The views of a scene show one set of named points, each view turned or mirrored, shifted and resized as a whole, with a little noise and some points left out.

Scene 1
View 1
Neril: [-12,12,-39,8,-16,-2,-8,-25,11,18,5,-7,17,18,-27,3,-18,14,15,1,12,-12,23,7,4,-2,28,-18,15,-13,1,12,-18,-9,-17]
bes: [0,18,-10,14,12,-6,-18,-10,-8,8,12,-1,-4,3,-8,-8,-16,8,14,-4,-3,-17,10,3,-14,5,5,-18,2,-3,22,20,-11,-8,-11]
Les: [-4,14,-21,12,-3,0,-15,-7,3,19,1,-4,-5,18,-8,1,-23,14,9,6,5,-18,9,-5,-15,13,20,-13,17,0,16,12,-23,-2,-11]
tevi: [2,14,-12,15,0,-4,-18,-2,2,14,4,-8,-14,16,7,7,-22,14,12,7,-3,-21,2,-8,-19,10,23,-12,11,1,16,14,-19,10,-8]
rur: [-4,9,-18,7,-4,-11,-14,-26,7,11,14,-8,7,29,6,12,-21,7,22,0,-5,-22,7,10,2,-9,34,-18,1,-22,3,16,-9,12,-22]
mopa: [-14,9,-43,4,-26,4,-4,-16,20,24,-4,-14,11,20,-28,3,-27,19,9,4,21,-9,25,-5,-2,12,29,-13,34,1,-4,6,-37,-9,-15]
lakez: [-22,7,-46,-5,-19,-16,-5,-55,8,15,27,-3,42,29,-29,7,-14,3,34,-15,7,-15,26,34,34,-28,42,-30,1,-45,-17,17,3,-13,-36]
fusu: [-23,6,-57,-2,-34,-2,-2,-39,21,24,2,-13,32,32,-34,9,-25,16,18,0,22,-11,29,9,18,-5,45,-20,28,-18,-19,11,-27,-7,-23]
gezut: [0,10,-14,13,-3,-5,-18,-8,5,14,4,-10,-9,25,7,9,-25,13,17,7,-3,-20,1,-6,-15,4,30,-11,11,-7,9,12,-21,18,-15]
Gadev: [10,23,-3,19,23,0,-21,8,-7,12,7,-2,-17,-6,-5,-9,-15,12,7,1,-5,-18,9,-5,-26,15,-2,-11,3,9,30,19,-14,-12,-2]
tir: [4,15,3,12,27,-14,-22,-16,-14,1,23,1,-6,10,12,2,-12,1,23,-6,-19,-25,-1,12,-11,-11,13,-20,-16,-19,25,26,11,1,-15]
Pupo: [-6,14,-25,5,-4,-6,-13,-23,5,14,10,-6,8,17,-12,4,-17,10,19,0,2,-19,14,7,0,-3,27,-18,7,-13,8,16,-11,-1,-18]
vezon: [5,12,-11,15,-3,-2,-19,-3,4,16,1,-9,-14,25,14,12,-26,12,10,8,-3,-22,0,-12,-18,7,28,-10,15,2,14,13,-22,18,-11]
ledab: [0,25,-19,15,15,2,-13,2,-6,15,4,2,-6,-16,-34,-23,-11,14,3,-1,9,-9,25,1,-18,19,-14,-12,11,14,31,21,-22,-37,-4]
voso: [4,17,-3,15,19,-8,-20,-7,-9,10,15,-1,-11,-2,-4,-6,-13,7,15,0,-10,-16,7,3,-13,3,7,-16,-4,-8,28,23,-9,-7,-10]
zat: [14,21,15,27,22,-3,-26,17,-9,11,1,-2,-34,4,20,0,-20,12,2,11,-16,-26,-7,-15,-41,19,2,-4,2,16,39,19,-20,12,5]
gudu: [5,26,-1,15,25,-7,-16,0,-16,4,14,3,-10,-14,-16,-14,-7,8,10,-5,-7,-16,14,6,-21,7,-10,-15,-6,2,35,24,-6,-25,-5]
mori: [-13,13,-44,7,-19,1,-6,-14,13,26,0,-10,7,20,-26,3,-25,16,9,4,17,-13,23,-2,-4,9,27,-13,26,-3,1,10,-31,-7,-10]
View 2
gezut: [6,10,-4,-2,7,-4,11,-4,-2,-7,7,6,-8,4,1,-12,5,-2,-2,2,-5,-6,-10,2,-25,0,-6,-6,-1,15,14,6,10,7,16]
Neril: [1,11,-8,5,2,-7,21,-5,13,-12,5,2,-7,10,6,-17,-4,-7,4,3,6,-7,-5,-6,-20,-10,2,8,11,5,11,-4,-9,-1,16]
lakez: [-10,25,-15,9,2,-7,37,-17,22,-6,4,-9,-9,6,12,-14,0,-16,9,6,19,-4,-6,-1,-31,-32,18,20,17,7,20,-18,-10,-6,24]
rur: [0,18,-8,3,8,-3,20,-9,7,-4,5,-1,-10,3,5,-11,5,-9,2,8,3,-4,-7,2,-31,-10,2,1,1,18,17,-4,8,4,23]
fusu: [-1,12,-9,3,-3,-11,29,-12,16,-19,4,-5,-13,10,8,-21,-4,-17,2,1,7,-4,-12,-12,-21,-20,3,19,13,-2,17,0,-20,-8,10]
tevi: [6,8,-5,3,8,-1,12,1,6,-6,7,10,-4,6,1,-13,-1,1,0,2,-2,-8,-4,0,-19,2,-4,-2,4,12,9,0,5,6,17]
zat: [12,3,-1,3,12,4,-1,8,-5,2,8,22,1,3,-6,-9,4,14,-5,4,-11,-9,-1,6,-20,23,-13,-20,-5,23,2,7,22,18,19]
ledab: [8,1,-1,16,8,6,7,13,9,-3,9,23,8,11,-5,-16,-10,14,4,-1,4,-9,11,-6,-6,14,-2,-2,15,6,-2,-10,-7,9,15]
Pupo: [1,14,-7,4,6,-3,18,-5,9,-6,6,4,-5,6,2,-13,0,-4,2,5,5,-5,-5,-1,-26,-8,3,4,7,12,13,-5,2,3,19]
vezon: [6,8,-5,-3,8,-5,9,-3,0,-6,8,7,-7,3,-1,-12,4,0,-5,4,-7,-8,-12,2,-27,5,-8,-7,-4,17,12,9,10,8,15]
tir: [2,21,-6,7,13,7,15,-2,7,8,8,11,0,1,3,-6,4,9,4,10,7,-8,4,10,-31,1,7,-8,2,25,12,-14,22,15,32]
Les: [6,7,-3,3,6,-2,12,0,5,-9,7,9,-5,9,1,-14,-2,-1,-1,2,-2,-7,-6,-3,-19,5,-5,-3,5,10,9,3,1,5,13]
Gadev: [7,5,-2,9,11,4,4,8,4,1,9,22,4,6,-5,-11,-2,13,0,2,-2,-10,6,2,-16,16,-5,-10,4,15,2,-4,10,14,18]
mori: [6,6,-4,4,-1,-8,16,-2,9,-17,6,5,-7,11,2,-20,-5,-7,0,1,0,-7,-8,-10,-17,-4,-6,6,8,3,11,4,-13,-2,8]
mopa: [5,5,-6,3,-1,-10,17,-2,11,-19,6,5,-8,11,5,-21,-7,-9,0,-1,-1,-6,-11,-12,-14,-6,-5,9,9,0,12,6,-18,-2,5]
bes: [7,11,-4,8,11,4,13,3,7,1,7,13,1,6,0,-11,-3,7,2,6,3,-8,2,2,-21,6,1,-3,7,13,7,-9,6,9,21]
gudu: [4,14,-4,14,13,9,9,7,9,7,9,20,9,8,-1,-9,-3,15,6,5,11,-8,14,6,-18,8,7,-6,11,18,4,-20,10,16,28]
View 3
fusu: [14,10,-15,20,31,4,21,5,16,5,-32,28,-18,13,22,10,-30,10,-19,13,-30,23,-15,-8,9,29,8,-39,1,-22,11,9,-21,-4,14]
vezon: [9,-11,-26,10,20,18,-3,-2,3,5,-27,-19,25,27,11,1,0,26,12,-23,-23,4,10,0,15,3,-10,-16,0,-3,0,-14,-17,-2,-4]
ledab: [31,-25,1,16,-5,2,-8,20,25,4,-13,24,-1,6,16,9,-11,24,-9,0,6,8,17,13,-27,-21,-18,9,6,-24,15,-5,3,8,23]
Gadev: [19,-27,-12,9,0,12,-16,13,10,2,-15,-8,23,17,8,5,4,33,7,-20,-2,1,24,12,-9,-20,-18,5,4,-9,8,-12,0,7,8]
Les: [17,-12,-21,13,16,10,3,3,7,3,-21,-2,12,19,14,1,-8,26,6,-11,-17,6,7,3,2,3,-12,-14,3,-14,6,-4,-13,0,7]
Pupo: [11,-8,-14,8,13,9,-6,11,16,-3,-31,3,2,23,14,12,-14,24,-9,-7,-23,16,8,-2,12,9,1,-21,-1,-16,11,-4,-10,4,8]
bes: [15,-22,-8,6,3,11,-16,14,15,0,-24,-4,13,18,15,9,-6,28,-5,-16,-10,10,17,9,-1,-9,-10,-5,3,-15,8,-10,-2,9,8]
tevi: [13,-16,-18,9,13,10,-5,5,10,3,-25,-5,12,20,14,7,-6,26,2,-16,-16,7,10,1,5,0,-8,-14,2,-11,4,-7,-10,1,5]
lakez: [1,11,-2,3,12,3,-6,23,32,-8,-48,25,-28,22,21,27,-35,13,-38,15,-36,35,1,-3,23,32,22,-47,-7,-31,18,8,-7,8,11]
Neril: [17,-4,-14,14,20,6,7,8,18,3,-28,12,-5,16,18,5,-19,18,-13,3,-22,16,0,-4,5,15,2,-24,0,-20,10,1,-15,-1,13]
gezut: [8,-10,-25,9,19,17,-4,2,5,5,-26,-16,16,26,11,3,-4,25,7,-19,-25,8,9,0,15,6,-7,-21,0,-5,2,-7,-14,-3,-2]
tir: [2,-23,-8,-6,-3,17,-38,24,18,-7,-36,-18,15,31,13,17,3,31,-8,-23,-19,17,28,8,17,-10,1,-15,-3,-12,8,-14,5,15,-2]
rur: [2,-4,-17,3,16,14,-12,9,14,-3,-37,-9,5,27,15,13,-12,22,-9,-12,-32,18,9,-3,24,13,6,-31,-2,-12,8,-4,-10,4,1]
mori: [22,-3,-20,20,24,7,19,3,9,7,-22,14,1,14,17,2,-17,18,-1,0,-20,7,-4,-4,-1,12,-9,-20,3,-14,8,2,-20,-2,15]
zat: [13,-32,-24,7,6,20,-19,3,0,6,-17,-32,41,24,8,-2,13,38,21,-37,-8,-8,23,10,1,-24,-24,6,6,2,0,-23,-6,5,-1]
voso: [11,-24,-10,5,0,12,-22,18,16,-2,-24,-7,13,21,11,10,0,31,-3,-19,-11,9,22,8,3,-13,-10,-5,0,-14,8,-12,1,9,4]
View 4
Gadev: [2,-13,4,5,-24,1,11,5,14,-3,10,-10,11,11,25,-16,-1,20,4,1,2,0,-2,-8,12,3,-13,14,-1,3,0,-3,-8,-3,13]
fusu: [15,-12,18,-43,3,14,28,-9,14,-24,-32,2,-4,-28,-3,-6,19,7,-6,5,15,24,10,40,16,6,20,-1,2,-15,-11,-10,15,3,0]
tevi: [8,-10,7,-7,-16,2,13,1,9,-14,-1,-6,4,-4,9,-9,9,17,5,2,2,7,3,3,12,5,0,5,1,-5,-10,-3,2,-3,6]
rur: [7,-16,15,-16,-8,0,23,-11,1,-26,-5,-3,-6,-8,0,-5,18,21,15,-3,-2,14,12,6,11,3,10,-1,-3,-7,-10,-4,2,-2,-12]
gudu: [-1,-16,6,9,-20,2,18,0,14,-3,8,-7,7,18,31,-16,-4,24,-3,4,3,5,-4,-3,10,1,-9,12,-3,12,7,-2,-12,3,7]
lakez: [6,-19,31,-35,13,7,51,-22,3,-31,-31,8,-17,-9,3,-13,24,18,-3,2,9,34,12,40,9,-2,30,-5,-4,-1,4,-13,6,12,-29]
mori: [11,-7,9,-28,-7,11,13,-1,16,-14,-17,-4,7,-19,3,-9,11,8,-3,5,11,14,2,23,14,8,6,5,4,-15,-12,-4,14,-1,13]
mopa: [14,-6,9,-32,-6,12,15,2,20,-10,-20,-1,6,-23,4,-4,13,7,-5,6,15,16,3,28,17,11,9,7,2,-14,-12,-6,14,-2,17]
voso: [0,-12,10,3,-17,-1,20,-1,9,-12,3,-9,3,13,18,-12,6,24,8,0,0,5,3,-4,11,1,-4,7,-2,5,1,-4,-7,1,1]
Les: [7,-10,6,-13,-14,4,9,1,11,-13,-5,-6,6,-11,7,-9,7,15,5,2,5,5,4,5,15,7,0,8,2,-9,-10,-2,3,-4,11]
bes: [4,-15,9,-2,-16,1,19,-1,8,-11,3,-5,2,8,17,-12,4,23,6,2,2,6,2,0,13,3,-3,5,-1,2,0,-4,-5,1,1]
ledab: [3,-10,1,-3,-19,10,15,6,21,6,-2,-7,13,12,34,-18,-6,16,-15,6,15,8,-9,7,14,6,-9,15,0,6,7,-3,-4,3,24]
gezut: [6,-14,12,-7,-13,-3,17,-6,4,-23,1,-4,-1,-7,0,-7,14,22,17,-2,-3,8,12,0,11,3,3,2,0,-4,-9,-4,-3,-6,-10]
vezon: [8,-12,3,-5,-16,-1,3,2,6,-20,3,-8,4,-13,-1,-4,14,16,19,-2,-3,1,9,-7,11,7,1,4,1,-11,-16,-3,2,-12,5]
Pupo: [7,-15,15,-17,-5,3,23,-8,7,-21,-10,0,-1,-7,7,-10,12,18,5,-1,6,13,8,12,12,3,9,2,-2,-5,-6,-5,2,-1,-5]
zat: [4,-10,-4,18,-30,-5,-6,9,9,-8,23,-13,11,7,15,-7,1,20,21,-4,-6,-9,3,-27,14,7,-18,11,1,-1,-10,1,-9,-13,16]
Neril: [10,-12,14,-25,-6,8,24,-6,12,-18,-18,-4,1,-12,7,-10,13,14,-2,4,11,18,6,23,13,3,10,4,-1,-8,-4,-4,7,3,0]
View 5
fusu: [21,-17,-9,1,2,3,-7,12,8,-5,-1,25,-7,19,-8,1,-3,-13,7,2,14,25,-20,-46,-4,-6,22,-16,-11,11,-6,-22,-13,5,4]
Neril: [20,-6,-4,4,-1,5,-3,10,5,-7,7,15,-6,15,-11,1,-4,-5,4,1,12,18,-12,-27,-6,-4,13,-14,-8,12,-3,-11,-10,-6,3]
Pupo: [13,-5,5,5,0,6,3,15,0,-4,0,8,-6,12,-24,0,-7,1,1,-5,9,3,-8,-24,-1,1,11,0,2,6,0,-15,-7,-6,2]
Gadev: [11,18,13,13,-13,3,18,6,-9,-10,7,-14,-5,13,-31,0,-5,12,3,-15,8,-1,1,-1,-3,-3,-2,5,5,13,9,10,-5,-18,-7]
lakez: [10,-25,1,-1,13,3,7,22,9,7,-15,28,-9,16,-27,-3,-12,-13,0,-8,11,9,-23,-59,4,5,23,1,0,0,-5,-36,-12,18,6]
gudu: [11,16,12,13,-14,0,28,11,-9,-5,0,-15,-9,16,-39,0,-10,10,5,-23,6,-4,-1,-10,-4,0,2,10,9,10,13,8,-4,-10,-6]
ledab: [19,20,1,11,-16,-5,28,6,-5,-10,4,-15,-11,20,-24,0,-11,4,10,-22,7,10,-6,-16,-12,-4,5,0,0,19,13,18,-4,-9,-8]
mori: [18,-4,-6,4,-4,4,-2,9,5,-9,7,9,-6,16,-9,1,-4,-2,7,-2,13,19,-13,-25,-7,-8,14,-14,-9,14,-2,-5,-10,-9,2]
gezut: [13,-1,8,8,-1,13,-7,12,-5,-7,9,6,3,6,-20,3,2,10,2,1,13,0,-2,-3,0,-3,5,-6,0,5,-3,-12,-8,-20,3]
tir: [2,2,21,9,-1,9,15,17,-9,-1,-1,-1,-1,5,-44,-2,-7,16,-5,-14,6,-18,3,-9,5,6,1,17,14,-3,4,-14,-6,-11,1]
zat: [10,22,16,15,-12,10,7,9,-15,-13,16,-13,1,6,-29,3,1,20,1,-7,9,-10,9,22,-3,0,-8,3,5,10,7,9,-2,-31,-2]
tevi: [14,5,8,10,-7,7,5,11,-3,-7,7,1,-2,11,-23,2,-3,8,1,-8,11,4,-4,-8,-4,-2,4,-3,-1,10,1,-4,-7,-13,0]
voso: [8,7,15,9,-6,5,18,13,-9,-4,3,-6,-5,10,-33,-1,-7,10,0,-14,9,-7,0,-10,-2,2,2,7,6,7,6,-3,-3,-12,-3]
mopa: [24,-4,-8,4,-5,3,-4,7,6,-11,9,11,-6,18,-5,1,-3,-4,8,-1,13,24,-17,-27,-10,-8,14,-18,-10,16,-2,-4,-9,-7,1]
View 6
bes: [6,-11,-13,-7,13,7,-8,9,30,-6,18,0,11,-11,-11,-18,-46,-18,-11,0,5,6,9,13,-16,5,17,5,16,-18,16,4,3,9,-10]
voso: [-3,-11,-16,-10,18,11,-8,8,27,1,15,0,6,-14,-18,-9,-41,-17,-10,-1,10,5,10,21,-14,-2,14,2,15,-18,10,5,4,2,-11]
lakez: [38,-16,-13,27,-15,6,28,2,25,-36,32,3,22,27,19,-50,-36,-11,-19,-17,-27,-5,16,18,-35,58,29,-14,32,3,31,-11,17,39,-2]
mori: [9,-16,-45,5,3,3,9,-6,-4,-6,11,17,16,28,-20,0,-6,2,-30,-2,-20,-6,15,31,-19,22,10,-6,20,-5,14,-4,15,18,-11]
tir: [11,-8,0,-10,13,6,-10,17,39,-6,19,-5,11,-19,-7,-24,-56,-23,-10,3,18,15,6,7,-14,0,15,8,11,-23,15,3,-1,11,-14]
gezut: [17,-9,-20,-5,5,-5,-7,9,8,-1,8,7,18,17,-28,-2,-21,-11,-39,6,10,9,8,17,-9,3,8,8,7,-29,18,-2,5,17,-16]
Les: [6,-16,-35,-7,9,2,-2,-1,4,1,8,12,14,11,-26,1,-18,-3,-28,1,-1,1,10,27,-12,6,5,1,14,-16,12,-1,11,11,-14]
Neril: [15,-18,-32,11,2,7,12,0,7,-11,15,14,12,21,-10,-15,-18,-4,-23,-3,-17,-6,14,29,-22,27,17,-4,23,-7,17,-5,15,21,-9]
Pupo: [18,-15,-22,2,2,3,3,5,13,-12,17,8,16,14,-12,-15,-29,-9,-23,-1,-7,0,12,21,-18,20,14,-2,18,-12,16,-4,10,20,-12]
gudu: [-19,-16,-26,-14,23,16,-9,9,28,5,13,6,2,-29,-17,-7,-43,-16,6,-5,8,4,11,28,-18,-6,14,2,16,-9,4,13,9,-8,-8]
mopa: [10,-20,-49,6,1,1,11,-9,-9,-7,8,19,14,33,-21,1,2,5,-33,-2,-22,-7,16,39,-18,25,10,-6,23,-1,14,-7,16,19,-9]
vezon: [15,-7,-21,-11,5,-2,-11,9,4,2,8,4,17,15,-31,4,-20,-7,-40,8,13,9,7,18,-6,-4,6,10,5,-29,13,-1,6,15,-18]
Gadev: [-18,-15,-26,-20,27,12,-17,4,17,10,6,7,3,-18,-29,6,-33,-14,-7,2,11,5,10,27,-11,-12,7,5,14,-16,4,12,9,-4,-15]
fusu: [30,-21,-38,18,-13,1,25,-7,-4,-23,16,17,24,44,-4,-21,-5,3,-35,-6,-32,-6,15,30,-26,46,17,-10,28,2,22,-15,22,34,-7]
ledab: [-31,-26,-46,-10,26,20,-5,-5,12,6,10,18,-4,-17,-20,5,-27,-6,7,-4,-9,-4,18,41,-19,1,13,-4,24,2,-1,11,12,-11,-7]
tevi: [5,-12,-26,-7,11,3,-4,5,11,0,10,8,13,4,-24,-2,-26,-8,-25,2,2,5,11,24,-12,2,11,4,15,-19,13,0,9,9,-14]
rur: [28,-11,-10,1,-2,-2,0,12,17,-11,18,3,22,17,-12,-23,-34,-13,-34,-3,5,9,8,14,-16,19,16,3,14,-19,22,-4,8,26,-14]
zat: [-10,-8,-20,-28,25,3,-25,11,13,18,1,1,6,-18,-45,18,-34,-15,-23,13,33,14,4,19,0,-31,1,15,1,-35,4,9,-2,-6,-18]

In a view up to two points have been moved. Name them for each view, in the order of its rows, or write none.
view 1: tevi
view 2: gudu
view 3: ledab
view 4: gezut
view 5: Neril
view 6: bes
